Points on a hilly landscape, in no order, each with its height.
A ball rolls from a point to the lowest of its 2 nearest points, and stops where none of them is lower. Distance is the straight distance between rows; heights are no part of it.
z_458: [135 105 114 138 123 124 105 151 149 122 126 114 124 133 120 122  93 126
 115 156 115 128 181 132 130 125 122 123 170 124 136 132 100 145 141  98
 130 146 121 113 148 205 105 135 121 163 171 139 124 153 135 124  98 164
  54 130 181]  height 208
z_257: [ 50  72  79 149 151 163 178  95 101 155  92 117  58 150 161 145  87 195
 102  87 134 149  71 126 138  95 131 121 171  76 111 154 169 146  70 167
 119 117 123 184 179 111 109 151 100 162 128  85 124 131 171 131 202 123
 167 105 135]  height 360
z_82: [136 157 174 113 123 103 147 135 144 149 144 149 185 108  94 143 147 121
 170 182 140 119 103 143 130 164 138 153  85 112 152 105 139 125 136 146
 123 142 106 103 107 101 130 131 154  52  49 147 124 114 115 129 104 119
 180 153  95]  height 736
z_514: [106 124 141 115  96 144 162  93 126 114 123 136 133  69 100  99 143 156
 117 131 128 110 117 153 164 153 106 123 107 149 126 125 126 145 124 115
 118 133 133 103  72 134 131  99 153 137 103 135 149 114 109 138 162 132
 174 123  70]  height 590
z_681: [128 138 108  90 121 134 154  78 165 135 113 142 112 121  88 116  93 152
 117 117 189 123 102 129 137 120 109 138 132 152  86 116  80 128 128  81
 103 142 151 143 125 163 152 119 178 157  81 100 137 150 123 177 179 120
 178 107 146]  height 652
z_501: [ 99 123 143 115 103 122 162 103 155 138 122 127 144  73  71 108 160 125
 138 159 117 101  90 143 158 147  94 122 119 141 122 122 123 137 109 125
 122 132 122 100  99 153 112 126 156  98  41 135 161  99 122 135 160 136
 201 142  77]  height 585
z_927: [125 134 139 138 123 112 122 152 102 103 138 115 172 118 169 103 164 153
 131 108  93 110 159 158  92 131 144 139  90 122 178 139 153 114 113 128
 147 142 110 103 114  97 128 111  92 138 148 133 161 112 114  98 110 135
  92 128 128]  height 608
z_319: [210 171 170 107 128 129 124 166 112 129 159 164 215  75  83 104 178  53
 160 140 113 143 179 120 161 185 123 158  96 189 143 111 104 116 178 124
 121 142 116 121  50 126 189  90 151 109 114 141 146 123 102 119  81 110
 146 141  85]  height 764
z_355: [104 130  95 123 132 126 160 108 131 142 108 127 129 107 100 101 110 176
 100  93 168 116  92 141  84 111 109 150 139 143 119 133 121 113  88  98
  91 162 142  99 151 153 145 124 138 166  77  96 150 147 136 176 183 108
 170 109 159]  height 636
z_654: [174 169 142  98 175 114 146  99 144 129 112 138 170 100  91 130 111 123
 141 101 209 129 105 119 103 128 117 160 116 167 101  94 100  89 146  88
  88 139 159 112 110 107 174 116 170 106  56  88 143 173 116 181 160  87
 203 105 126]  height 706
z_645: [155 169 153 112 123  83 152 137 157 153 132 141 189 137 122 170  91 152
 174 142 187 109  99 135 103 155 127 179  79 117 137  93 149 105 138 129
  97 136 124 114 145 108 134 130 145  62  68 126 123 153 110 160 108 110
 180 126 125]  height 724
z_968: [122 141 128 143 149 129 107 144  72 128 116 113 117 174 164 121  90 168
 108  71 120 141 134 132  75 104 142 121 123 123 148 147 178 119 108 130
 134 112 141 140 127  78 128 143  86 188 187 101 132 101 136 112 125 110
  84 111 166]  height 295
z_464: [198 146 127 110 123 106  84 156 170 113 157 141 174 131 121 139 193  47
 159 146 121 125 128  88 116 125 119 135 124 154 128 113 110  92 137 146
 148 124 124 117 141  85 160 150 135  67  92 149 141 156 131 132  84 107
 151 149 138]  height 674
z_820: [190 173 165 110 156 129 131 143 106 138 154 163 217  66  62  64 147  71
 130 131 129 138 184 151 151 170 112 160 107 197 129 109  90 129 169  94
  93 149 122 107  40 161 195  87 171 150 109 130 151 149 119 138 120 121
 145 128 110]  height 778
z_517: [152  80  94 120 100 105 106 163 164 123  75  81 138  87 119 114 150 105
 132 150 124 115 173 121 110 134 119 100 168 131 168 169 121 108 136  90
 160 118 139  89 140 178 107 101 108 170 150 142 178 134  91 157  91 167
  86 119 174]  height 584
z_79: [132 161 125 109 142 117 150  69 144 130 122 141 158  70  62  59 109 132
  98 124 164 107 109 162 122 137 116 150 123 180 106 122  93 126 123  67
  92 178 158 113  89 164 167  93 194 162  71 110 160 152 129 171 196 106
 192 119 130]  height 667
z_537: [180 176 140 117 140 128 117 119 110 127 157 147 160 135 145 124 145  92
 142 105 161 148 137 133 127 126 116 151  96 163 110  98 119 100 161 116
 116 131 133 132  99  80 175 132 133 112 125 128 117 142 137 124 118  90
 132 123 107]  height 483
z_272: [192 108 105 110 115 135  95 184 162 108 127 121 139  96  95 113 185  47
 141 147 106 132 176  95 129 117 106 117 148 160 146 140  86 120 138 113
 137 135 116  96 141 162 146 122 132 125 127 141 147 155 109 136  89 152
 108 144 147]  height 533
z_779: [103 141 155 141 116 157 144 123  83 115 152 131 116 130 176 119 142 179
 116 123 116 127 139 164 159 148 161 132  85 100 150 125 141 158 141 149
 130 128 111 148 100  99 117 113 114 126 163 141  98 102 132  96 134 128
 104 131  74]  height 481
z_939: [118 132 140 126 100  78 129 120 150 137 117 137 156 160 151 148 108 167
 136 146 131 103 128 134  88 160 143 144 105  86 171 129 155 119 143 125
 168 136 125 145 149 104 109 113 118 141 144 146 135 133 104 126  96 139
 112  98 163]  height 462
z_573: [130 149 132 134 160 108  90 145  78 116 119  99 138 162 147  79 135 177
  86  77 108 121 144 143  40 106 126 128 129 164 163 157 194 107  96  98
 167 132 140 110 103  75 138 130  88 209 168 133 157  89 119 120 121 113
  99 101 190]  height 373
z_866: [132 138 153 114 104  99 117 156 167 153 159 137 161 160 102 155 118 118
 151 195 117 137 124 119 132 145 132 142 118 101 147 109  99 133 135 137
 115 153 108 106 162 168 125 158 124  65 105 160 105 151 130 112  74 166
 102 166 167]  height 460
z_247: [111 151 116 138 153 102  97 110 111 107 128 104 126 133 141  51 156 154
  77  88  93 112 123 145  54 114 109 130 143 163 138 156 181  98  97  99
 158 156 140 111 125  74 145 133  92 203 135 158 183 129 152 121 152 111
 143 104 164]  height 431
z_249: [ 94 111 116 178 192 152 106  82  99  92 108 126  43 151 141 112  76 139
 100 128  99 142 126 103 156 102 131  97 223 110  82 164 139 182 115 118
 121 131 112 198 136 165  79 135 113 212 221 158 115 143 186 114 157 144
  94 104 169]  height 534
z_599: [103  75  85 113  88 112 126 134 179 123  74 102  99  99 130 167 167 107
 139 120 117 108  96  92 119 120 101  99 162 117 129 149 118 113  99 137
 157  81 141 102 166 124 104 123 107 120  86 126 169 125 103 158 127 138
 150 123 132]  height 327
z_226: [137 129 116 150 151 148 125 192  87 120 136  89 159 134 144 118 126 140
 111  92 110 120 156 148  80  81 134 126 115 122 153 113 124 131  96 124
  92 148 122  64 171 153 145 173 111 126 132 103 142 141 147 102 126 127
  70 147 160]  height 346
z_900: [115 137 102 143 163 133  90  60 105 116 106 130  27 165 160 117 124 105
 111  90 134 153 102  86 143 102 121 100 174 159  75 175 176 128 126 140
 184  76 165 213 104  44 109 110 103 186 182 126 105  99 164 128 153  90
 145  92 129]  height 377
z_586: [120 109 143 123  98 131 136 151 124 111 131 130 111 110 136 152 116 161
 140 170 121 134 177 132 188 162 159 119 115  97 140 134 101 164 163 129
 133 106 110 136 102 186  99 104 128 129 178 148 104 105  93 101  89 176
  49 148 111]  height 362
z_646: [147 169 170 143 130 114  98 126 125 131 172 146 170 178 135  87  77 156
 117 131 116 115 158 157  88 151 138 144  97 131 153 111 144 122 156  88
 153 179 123 154  99 123 141 120 133 172 184 157 113 145 109  98  83 125
  72  94 181]  height 599
z_793: [ 94  74  81 122 114 139 141 116 150 170 102 109  70 171 153 211 126  87
 141  85 159 144  50  95 142  78 136 110 162 112  77 119 116 102 117 188
 141  60 171 177 211  87 106 151 141  57  70  80  95 125 131 168 159  86
 214 118 114]  height 455
z_624: [ 64 118 155 164 114 110 158 103 117 107 145 131 151  49 100  55 173 157
 100 163  49  96 135 169 153 162 132 134 127 117 161 151 156 167 101 128
 137 169 102  98  93 180 101  98 126 124 110 173 148 101 130 107 139 184
 126 158  70]  height 634
z_346: [ 95 108 129 139 145 167 143  84 112 113 115 143  49 146 125 123  61 181
 104 131 144 145 131 114 183 119 139 113 181 104  91 158 140 179 135 114
 121 127 116 196 108 179  86 114 132 201 203 139 104 124 163 119 154 140
  93 108 135]  height 570
z_277: [124  99 127  95  89 126 159 144 157 136  97 107 121  90  95 168 157 124
 166 160 136 119  85 125 152 129 101 113 123 127 128 118 107 130  94 146
 106 106 130  81 120 145 113 128 134  76  50 124 153  85  93 149 126 131
 174 152 100]  height 563
z_942: [166 112  94 108 113 130 107 151 151 109 104 114 139  92 117  87 154  98
 122 126 127 119 173 124 107 123 110 122 145 164 146 153 117 100 135  89
 150 125 140 100 115 145 140 110 122 176 148 136 163 142 113 151 113 127
 104 109 152]  height 560
z_563: [139 146 157 109 115 146 142 124 149 169 156 151 116 166 111 211 102 112
 179 176 201 139 118 132 188 161 148 134  74 123  99  97 119 124 172 160
 108 102 150 174 139 110  99 144 165  21 105 113  54  82 106 135 107  83
 161 154  59]  height 554
z_834: [ 85 107 126 159 120  89 107 115 155 165 105 126 129 193 141 159  47 169
 110 145 110 133 131 126  68 142 146 123 163  55 154 134 133 145 134 117
 148 150 123 167 183 167  97 166  96 149 175 147 124 158 134 110 104 169
  72 102 210]  height 548
z_850: [140 109  89 140 144 148  98 171  95 105 111  96 107 122 158 129 126 103
 109  98 114 137 155 109  95  71 119 106 160 133 128 141 120 123 114 126
 123 112 133  92 168 140 139 146 103 171 160 109 138 142 144 119 129 135
  89 122 160]  height 286
z_59: [151 111  90 134 132 132 102 158  96  81  96  93  93 110 191 134 164  82
 125  80  91 130 154 106 110  87 113  98 145 141 134 161 140 104 114 143
 157  91 132 106 137  76 136 128  80 154 167 120 141 122 135 116 134 128
 103 118 127]  height 215
z_48: [180 172 130 122 160 130 145 122 132 161 141 153 153 189 140 194  55 112
 154 103 222 152 107 109 128  98 152 167 110 136  76  77 114 104 153 128
  76 124 151 159 175 120 154 163 167  82 125  81  79 168 146 152 130  90
 145 126 149]  height 500
z_374: [220 154 154 114 119 104  96 190 151 119 148 142 201 125 125 136 197  45
 189 154 107 133 173  97 115 149 139 147 101 153 159 126 125  91 140 150
 139 132 112 105 119 100 158 128 124  61 125 145 145 129  97 112  49 123
 112 164 129]  height 656
z_860: [138 132 141 131 134 135 127 153  85 100 138 122 167  79 131  68 189 119
 120 109  89 115 172 159 126 132 122 130 114 157 148 140 136 134 115 114
 120 143 105  72  77 129 154 109 118 148 135 148 154 120 135 109 121 140
 103 139 100]  height 576
z_969: [137 137 114 132 149 148 104 111 115 121 132 136  92 156 112  96  81 142
  94 108 143 140 140 118 119  95 117 117 158 151  98 134 121 136 135  95
 119 140 143 143 126 150 143 136 143 205 173 129 112 148 157 131 149 125
  98 108 179]  height 219
z_577: [100 125 111 152 192 146  92  98  70 103 113 125  40 175 185 115 108 113
 104  91  88 150 111 103 129  89 143 100 187 109 101 172 177 146 106 162
 154  90 138 207 129  56  89 127  86 188 208 131 115 110 186 101 155 128
 110 109 160]  height 446
z_676: [ 92 138 140 144 137 177 157 101  54 109 156 126  92 113 165  92 158 165
 106  98 127 143 131 157 191 128 159 112  76 135 130 133 174 165 132 154
 116 124 108 135  73  87 112 103 120 137 166 116  99  92 135 105 168  96
 135 135  15]  height 526
z_988: [143 118 162  96  77 102 120 138 183 133 136 144 149 119 110 161 158 103
 166 200 111 112 131 126 158 177 128 116 113 115 145 125 118 133 153 149
 150 115 122 129 101 128 106 120 144  67 115 163 124 103  89 124  70 153
 115 150 116]  height 633
z_288: [106 112 148 144 105 107 117 143 148 123 140 125 127 136 137 132 108 159
 122 185  94 124 178 136 139 162 146 132 142  88 153 139  97 167 142 107
 143 157 109 134 136 197  91 132 120 128 173 169 113 141 116 100  93 190
  52 131 161]  height 285
z_848: [ 49 109 145 165 121 123 142 112 121 101 139 120 122  95 143  90 158 181
  97 152  60 102 135 166 141 149 124 133 128  85 160 149 154 172 105 128
 139 164  95 122 120 151  85 127  98 123 134 168 139 112 138  91 154 181
 125 150 101]  height 611
z_601: [123 116 115 156 155 158 109 142 118 120 138 114 110 153 111 109  54 138
  88 131 127 145 169 131 116  92 137 106 175 132  98 120 100 154 134  88
 113 165 128 129 155 215 126 156 147 191 196 117 111 150 158 123 122 153
  57 124 184]  height 111
z_955: [155 185 154 129 152 144 130 137  82 134 174 143 170 143 146 101 115 142
 115  86 150 138 138 157 113 123 145 150  78 151 131  97 124 123 144 110
  99 150 120 117  85 112 173 133 132 150 154 126 117 143 141 107 126  88
 104 114 123]  height 521
z_38: [163 130 115 119 127 146 120 162 100 102 148 117 126 114 169 137 197  73
 151 118 101 143 140 131 153 107 121 121 112 152 116 112 119 124 129 162
 112 102 120 111 120  84 148 155 113  78 123 117 119 102 138 104 136 108
 128 164  78]  height 473
z_701: [126 119 153 105  64  98 149 142 160 149 127 130 130 132 135 199 149 138
 183 186 142 115 122 126 146 181 145 131  77 106 151 132 133 131 140 170
 153  93 126 132 127 110  93 112 131  35 105 132 114  71  70 122  79 120
 131 161  78]  height 609
z_493: [138 165 170 135 130 144 124 125 109 133 189 164 145 166 127 104  64 183
  99 123 144 134 157 157 136 159 150 139  90 133 139 100 127 157 172  90
 124 164 111 153  89 161 138 106 155 186 187 145  86 123 131 107 104 129
  68 102 144]  height 637
z_443: [102 125 106 130 104  72 116  97 191 143  83 115 128 109  99  87 114 168
  94 147 124  96 133 138  70 178 109 126 149 125 173 183 175 110 134  79
 178 159 140 134 122 153  88  94 116 198 124 161 182 133  97 162 120 150
 134  89 194]  height 532
z_314: [110  99  83 116 109 105 125 109 156 147  92 117  95 151 162 186 145 102
 139  95 146 111  61  95 105 102 117 130 144 121 101 113 125  86 117 158
 160  81 152 150 189  66 115 145 119  87  84 103 120 146 132 160 147  98
 190  97 128]  height 480
z_805: [146 131 182 125  99 118 115 139 157 119 183 162 164 127 117 121 158  99
 149 196  76 124 177 134 177 187 152 142 108 120 156 120 110 147 170 140
 167 140 102 145  75 137 130 109 142  96 146 187 112 121 106  94  72 168
  95 147 113]  height 660
z_473: [102  98  94 115 130 163 156  96 126 160 120 129  71 172 150 179 122 108
 126 109 159 150  78 105 173  84 142 118 155 111  79 108 106 132 114 187
 122  97 144 178 182 102 114 157 146  78  98  90  87 133 155 144 175 101
 179 119 100]  height 430
z_631: [110 151 131 127 129  92 134  90 134 122 127 131 149 107 126  80 160 152
  97 110 116 102 109 154  87 142 112 148 111 151 150 133 170 106 104 108
 148 161 125 122 104  78 139 124 115 167 100 143 178 146 144 135 160 107
 171 100 130]  height 471
z_874: [118 121 149 134 102 137 144 146  94 127 141 143 121 138 162 158 100 193
 146 136 136 131 149 144 147 165 173 132  83  93 160 134 137 156 155 140
 142 111 118 143 108 138 111  99 117 137 195 127  91  96 100 102  92 146
  63 129 104]  height 425
z_959: [162 180 184 146 153 127 106 151  93 134 182 141 212 150 136  72 115 149
 111  86 124 119 162 164  76 136 154 149  82 166 156  98 153 116 147  80
 121 172 116 105  77 116 173 123 138 167 158 136 140 139 110  99  92  97
  92 105 152]  height 558
z_791: [ 94 118  99 129 125 123 146 124 116 165  87 122 118 148 108 129  69 206
  97  99 175 125 100 146  62 124 110 144 137 118 142 140 160 116 101  99
 112 146 142 117 157 154 127 130 114 193 114  90 144 126 120 162 165 114
 139 100 178]  height 619
z_946: [178 154 135 113 123  86  86 132 192 120 149 138 182 167 144 121 159  63
 146 123 116 111 130 113  90 126 124 151 123 133 136 102 136  82 138 129
 155 148 123 133 159  73 153 153 125  90 105 164 145 192 143 138  92 120
 148 106 165]  height 688
z_296: [ 65  69  73 137 117 107 131 115 162 128  55  98  83 110 143 148 134 149
 107 102 109 116  97  99  99 113  97 109 179  94 130 160 142 116  91 132
 172 105 134 118 193 129 100 133  82 157 101 122 160 141 124 160 162 142
 163 101 161]  height 287
z_75: [184 164 169 107 137 123 142 158 118 139 140 141 203  72  85 129 162  92
 175 157 151 126 138 128 145 165 125 153  90 160 143 107 112 112 147 133
  98 126 117  80  77 122 162 107 161  71  58 123 155 111  97 124 103 109
 156 155  93]  height 749
z_845: [162 156 136 126 150 155 141 182  68 113 145 116 160 102 156 135 176 115
 147  97 131 138 137 151 127 101 133 141  88 156 140 103 120 123 118 141
  79 126 104  72 116 104 165 138 102  93 102 108 135 123 141 108 132 111
 121 158  94]  height 435
z_237: [ 94 105 107 137 111 104 131 124 156 162 108 127 101 174 160 186  84 153
 134 152 123 134 117 123 126 134 135 132 149  55 143 130 118 141 132 157
 134 126 118 152 183 140 102 163 109 112 143 134 100 148 150 117 115 162
  94 123 157]  height 520
z_562: [157 155 147 120 140 160 165 126 123 179 147 159 125 177 124 215  63 125
 178 136 236 162 115 119 177 124 158 167  80 115  94  92 114 120 160 150
  84 118 155 172 161 119 120 143 159  50 120  74  57 130 132 138 121  77
 142 150 104]  height 527
z_735: [139  93  83 108 102  97 124 167 167 132  75  94 143 108 126 165 149 113
 144 119 140 111 115 107  71 115 114 122 141 127 160 147 121  96 100 114
 138 111 141  71 191 145 122 128 100 133  83 111 172 149 101 170 109 147
 131 132 166]  height 363
z_896: [120 116 101 134 158 170 158 177  49 140 109  99 131 136 139 148  83 173
 108  48 150 148 117 138  75  68 146 124 121 112 131 125 142 120  73 136
  72 113 137  88 187 136 130 157 101 168 143  40 143 117 141 133 162 104
 102 133 148]  height 390
z_84: [112 147 148 114 128 166 170  98  59 119 131 146 120  82 137  99 144 168
 116  91 157 131 115 157 175 146 140 117  76 153 129 126 151 143 135 123
 107 123 126 117  56 102 138  86 138 155 131 110 122  99 120 130 163  88
 158 130  35]  height 561
z_786: [146 131  96 131 164 167 153 152 103 148 129 127 125 184 133 192  66 113
 140  72 190 151  85  95  85  46 165 141 144 115  85  96  93 115 104 145
  72 112 152 117 214 151 159 155 164 135 116  31 106 172 151 152 159 112
 125 125 175]  height 449
z_757: [126 128  98 121 154 146  98  88 120 118 118 139  51 168 138 119  99 104
  99  95 138 150  97  89 125  84 127 110 183 141  87 142 135 117 115 124
 154  95 148 177 142  98 136 120 127 202 165 117 113 146 166 149 150 109
 129  96 170]  height 303
z_904: [151 119 122  96 112 130 129 133 156 123 125 122 111 129 110 173 160  87
 165 141 155 121  99 102 136 118 103 125 130 139 109 109  97 110 128 152
 119  96 141 116 145 106 137 148 143  61  68 117 128 111 115 149 123 108
 177 145 107]  height 542
z_951: [158 119 127 112 100  63 122 162 187 159  93 110 197 135 116 154 139 120
 160 143 147 100 127 110  73 142 126 144 117 110 177 130 145  80 117 119
 144 139 138  89 169 131 118 124 112 108  86 136 168 169  90 159  81 137
 141 120 173]  height 394
z_231: [ 51  72  59 144 139 136 152 109 117 140  74 110  68 114 133 130 106 189
  95  85 125 135  75 118 109  86 102 113 173  97 115 160 148 132  62 135
 120 132 134 126 190 142 121 129  95 178 101 100 147 131 151 153 201 130
 173 107 151]  height 325
z_521: [169 164 129 103 168 137 137  73 110 112 145 153 145  69  74  68 143  98
 102  96 153 140 125 141 147 133 100 139 125 200  86 116  81 114 150  82
  94 152 156 108  51 126 191 102 175 166 110 116 147 160 125 154 188  99
 189 114 119]  height 681
z_292: [113  97 133 123 115 156 132 128 142 105 126 129  83 112 122 135 115 143
 142 167 110 135 159 115 220 136 119 103 152 114 107 135  90 171 152 119
 118 115 112 146 105 200  91 113 147 129 171 145 105 119 126 116 127 168
  83 151 103]  height 418
z_241: [ 92 131 126 141 130 108 121 115 130 183 103 130 140 194 117 134  37 230
 107 113 157 119 110 139  44 143 135 149 120  90 156 140 179 130 119 102
 129 153 127 151 154 143 117 140 120 192 154 113 129 131 112 136 124 133
 109  87 204]  height 596
z_474: [114 119 143 129  86 126 144 128 138 158 129 144 106 144 154 208 108 138
 169 154 180 129 129 134 174 163 152 123  63 110 123 126 124 144 166 173
 142 100 160 166 136  95  87 123 139  50 136  94  71  65  96 134 108  88
 133 150  56]  height 579
z_907: [164 174 152 111 167 106 156 119 145 142 127 149 181 136 102 164  75 150
 163 115 216 117  95 130  92 126 123 180 105 135 109  87 122 100 139  98
  73 147 140 120 158 120 160 138 166  74  59  94 122 181 122 185 148 101
 193 107 138]  height 714
z_776: [166 156 111 129 178 158 178 133  98 147 134 136 121 168 140 195  99 114
 151  71 216 163  87 102 133  65 157 152 126 142  83  87 104 108 124 152
  67 102 155 128 183 106 166 154 162  63  91  40 101 158 147 157 167  86
 163 150 140]  height 475
z_597: [116 160 172 130 118 131 128 143 136 147 196 153 158 162  90 130 122 125
 153 216 105 138 113 146 150 165 153 148 104  92 138  93 107 148 148 143
  92 169  83 115 137 169 124 159 137  50  81 164  83 129 137  89  88 140
 119 192 141]  height 492
z_974: [149 102  93 112 106 134  91 100 171  95  94 118  73 110 146 127 165  64
 130 106 120 127 110  83 148 106  89  93 156 148  86 137 106 107 138 126
 175  77 146 152 127  91 134 113 125 137 139 142 143 118 115 138 142 111
 155 101 100]  height 423
z_738: [ 64 119 138 184 156 129 122 108 146  92 161 114 111 110 142  65 168 125
  84 145  40 106 148 153 154 123 110 119 165 118 123 146 134 173 103 114
 125 190  97 130 136 165 100 147 108 112 148 176 129 141 175  95 153 180
 112 152 116]  height 583
z_798: [114  87 122 130  87  82 138 138 178 131  88 104 154  82 108  96 157 156
 125 165 108 103 165 139 108 179 130 122 139 109 186 184 153 125 132  94
 171 156 140 114 112 184  82  75 114 165 130 162 187 120  86 151 101 182
  98 104 156]  height 564
z_466: [103 150 158 136 129 128 120 118 138 127 197 151 142 139  90  99 172  95
 136 210  81 139 101 139 156 144 131 129 135 119 122 107 109 145 115 156
 114 170  94 110 124 133 130 169 137  45  70 182 111 124 159  90 124 144
 151 180 114]  height 525
z_107: [124 121 107 114  98  95 125 117 169 147 102 123 120 154 153 156 127 126
 137 121 150 111 102 116  96 138 116 139 118 109 131 122 142  94 124 144
 154 110 137 140 170  82 122 143 118 115 105 122 118 146 126 141 123 122
 150 107 146]  height 497
z_581: [166  84 130 112 100 131  99 165 171 103 123 121 109 104 103 132 183  55
 149 180  74 140 161  86 180 143 102  95 155 148 127 148  91 135 146 127
 153 107 113 121 105 165 127 124 134  99 140 164 134 118  99 121  89 173
 103 161 122]  height 503
z_767: [112 119 183 145 103 137 133 120 129 106 174 152 148  90 105  78 160 130
 129 193  72 104 172 152 191 195 158 129  98 128 151 120 129 171 157 141
 152 129  95 137  49 165 118  81 158 120 144 176 112 108 108 101  97 185
 108 146  67]  height 689
z_312: [104 140 150 157 132 154 138 117 100 117 153 142  99 151 127 110  68 201
  92 138 141 135 144 149 153 145 148 127 127 107 123 139 140 174 142 103
 113 152 109 165 106 175 115 112 143 182 192 141  92 119 145 106 130 147
  64 114 143]  height 610
z_446: [138 157 144 141 152 161 166 197  59 140 134  99 161 132 150 149 111 164
 139  87 153 136 137 161 111  82 153 147  90 122 148  97 127 129 105 138
  60 135 107  68 152 126 143 168 112  98 114  79 123 125 137 106 127 104
  90 159 129]  height 393
z_636: [116 129 112 148 177 158 134 156  63 142 110  99 128 179 163 135  83 174
  97  50 129 150 103 134  61  77 140 123 133 107 139 132 174 115  78 152
 101 121 139 133 166  87 135 163  89 178 160  71 138 120 160 117 164 108
  98 118 174]  height 353
z_867: [ 64  72  73 144 136 183 162  94 105 155 100 109  42 170 172 186 108 137
 121 110 130 158  90 108 173  95 145  94 173  75  91 140 144 149  95 198
 133  92 134 192 188 105  84 156 110 110 137  94 102 123 170 132 181 119
 157 127 103]  height 397
z_370: [ 79 117 117 157 139  89 103  93 161 162  96 129 111 189 122 131  42 189
  96 129 132 131 121 129  51 145 130 134 181  83 148 160 172 137 125  96
 155 148 131 170 160 145 107 138 111 198 163 145 133 137 137 124 116 151
 105  81 225]  height 572
z_468: [167 157 130 102 135 123 109 113 160 132 149 142 132 128 130 163 149  72
 158 133 168 145 117 119 149 132 118 139 104 163  88  96 102  95 159 145
 127 106 157 149 119  70 149 137 151  52 109 116  96 119 131 149 128  72
 180 129  75]  height 517
z_711: [ 92 101 124 115  95 134 131 118 178 149 132 133  84 167 116 180  91 128
 133 194 132 145 112 121 181 139 120 117 154  70 109 118  87 158 138 151
 127 121 116 157 160 179 103 161 137  85 122 147  83 132 148 121 116 163
 112 143 136]  height 493
z_444: [186 168 129  81 160 132 126  86 123 120 124 151 133  98  91 119 141  89
 129  75 197 147 107 111 139 121 106 139 118 202  74 106  81  96 160  87
 100 117 172 135  72  91 196 101 168 131 102  90 135 150 106 171 169  69
 210 105 108]  height 695
z_920: [ 86 143 185 156 117 133 167 101 104 134 157 154 172  47  69  57 150 140
 109 170  82  82 119 174 170 178 141 134  93 136 149 121 137 178 127 138
 135 148 102  97  64 161 130  91 165 128  76 163 133  99 125 106 144 159
 160 162  39]  height 659
z_338: [169 145 138 117 110 101 123 169 134 120 138 129 186 116 152 124 182  99
 156 137 101 119 169 134 102 139 140 147  94 129 172 135 130 100 127 138
 152 138 115  98 113  98 143 115  99 100 124 143 149 125 105 114  71 131
  93 138 126]  height 635
z_882: [153 111  77 140 146 124  78 130  96 104  94 105  60 136 191 151 132  65
 133  74 104 143 131  87  94  83 127 100 155 140 110 158 144  91 133 166
 162  66 166 152 157  58 128 112  82 165 189  95 124 117 149 125 121 103
 110 125 135]  height 290
z_70: [104 120 192 130 107 153 154 109 104 116 166 159 150  82  85  87 172 118
 133 188  89 117 137 164 200 180 144 111  99 140 130 104 136 165 146 160
 140 107 107 117  44 138 131  96 166  95  99 166 116  72 104 106 124 147
 159 157  12]  height 682
z_911: [145 122 146 133 131 130 131 131 110  97 143 132 169  65 117  62 216  76
 126 141  69 115 152 132 164 142 101 119 119 175 130 138 131 127 118 133
 145 129 115  97  47 117 148 107 135 128 113 159 167 114 118 114 128 145
 155 139  64]  height 545
z_724: [118 101 124 104 103 147 128 152 148 134 137 125  83 131  93 174 100 125
 141 201 122 152 138 104 204 133 115 102 157 109 107 126  66 161 150 134
  97 108 115 118 141 216 106 141 146  90 142 143  86 125 122 111 103 171
  73 181 136]  height 461
z_12: [149 125 139 127 119 152 111 144  99  89 143 125 125  81 138 104 225  62
 142 125  75 140 161 120 183 121 101 108 118 174 114 124 117 134 132 147
 140 105 110 111  65 100 157 127 124  96 140 148 136  93 123 110 132 120
 147 156  38]  height 512
z_267: [131 131 136 123 104  99 132 155 164 151 135 132 174 136 120 134 118 148
 144 155 136 110 145 146  96 143 130 150 115  98 167 118 124 123 129 114
 122 158 121 102 151 155 112 134 127 124 112 143 139 160 113 128  94 151
 107 130 162]  height 426
z_992: [ 80 128 143 155 127 141 121 109 139 106 179 125 107 118 111  78 173 112
 110 189  49 120 124 147 172 136 116 108 153 114 119 125 122 169 109 145
 117 170  92 120 117 163 111 161 129  74 112 178 100 121 162  91 143 173
 128 180  93]  height 555
z_781: [161 114  80 128 119 130  83 104 126 104  84 121  52 100 165 136 151  53
 148  72 135 148 132  73 144  88 102  85 136 175  81 159 130  89 152 145
 175  54 175 169 122  78 141  98 105 154 178 107 122  91 117 129 125  84
 143 118 101]  height 367
z_513: [ 86 117 118 128  91  78 143  99 164 133  95 130 147  98 129 102 154 177
 104 130 118  91 115 144  79 165 115 137 117 110 176 160 183 103 112 114
 172 147 125 119 119 106 104  97 104 169  91 153 192 126 108 144 151 135
 166  94 141]  height 501
z_176: [147  93 122 108 101 148  97 109 197  92 119 131  77 108 126 137 183  64
 141 150  83 122 129 102 184 123  90  77 162 139  90 134  99 134 139 129
 175  83 129 157 108 135 116 136 144  93 138 168 135 103 109 129 122 146
 137 130  80]  height 464
z_916: [107 122 118 186 205 150  95 109  78  82 139 108  67 175 181  97  91 133
  81  99  66 144 136 121 123  90 134  90 199 105 100 146 150 162 116 144
 122 124 120 183 145 111  94 160  93 191 213 150 117 143 192  82 158 149
  93 114 179]  height 495
z_229: [116 108  86 145 160 166 131 171  93 150 111  94 132 168 128 158  61 138
  99  77 146 144 104 119  56  47 146 124 155 106 119 110 105 130  88 134
  84 127 138  96 216 166 137 160 128 167 131  54 122 153 154 142 155 127
  98 128 183]  height 422

For each start below, name the point where the ball stops.
z_319: z_586
z_820: z_586
z_988: z_968
z_798: z_968
z_942: z_59
z_314: z_296
z_312: z_601
z_374: z_59

Write out the way that a ball takes from each point below.
z_920: z_624, z_848, z_738, z_992, z_466, z_597, z_866, z_267
z_370: z_834, z_237, z_711, z_724, z_292, z_586
z_464: z_374, z_338, z_927, z_860, z_911, z_12, z_38, z_845, z_446, z_226, z_850, z_59
z_805: z_988, z_701, z_474, z_563, z_562, z_48, z_776, z_786, z_229, z_896, z_636, z_968
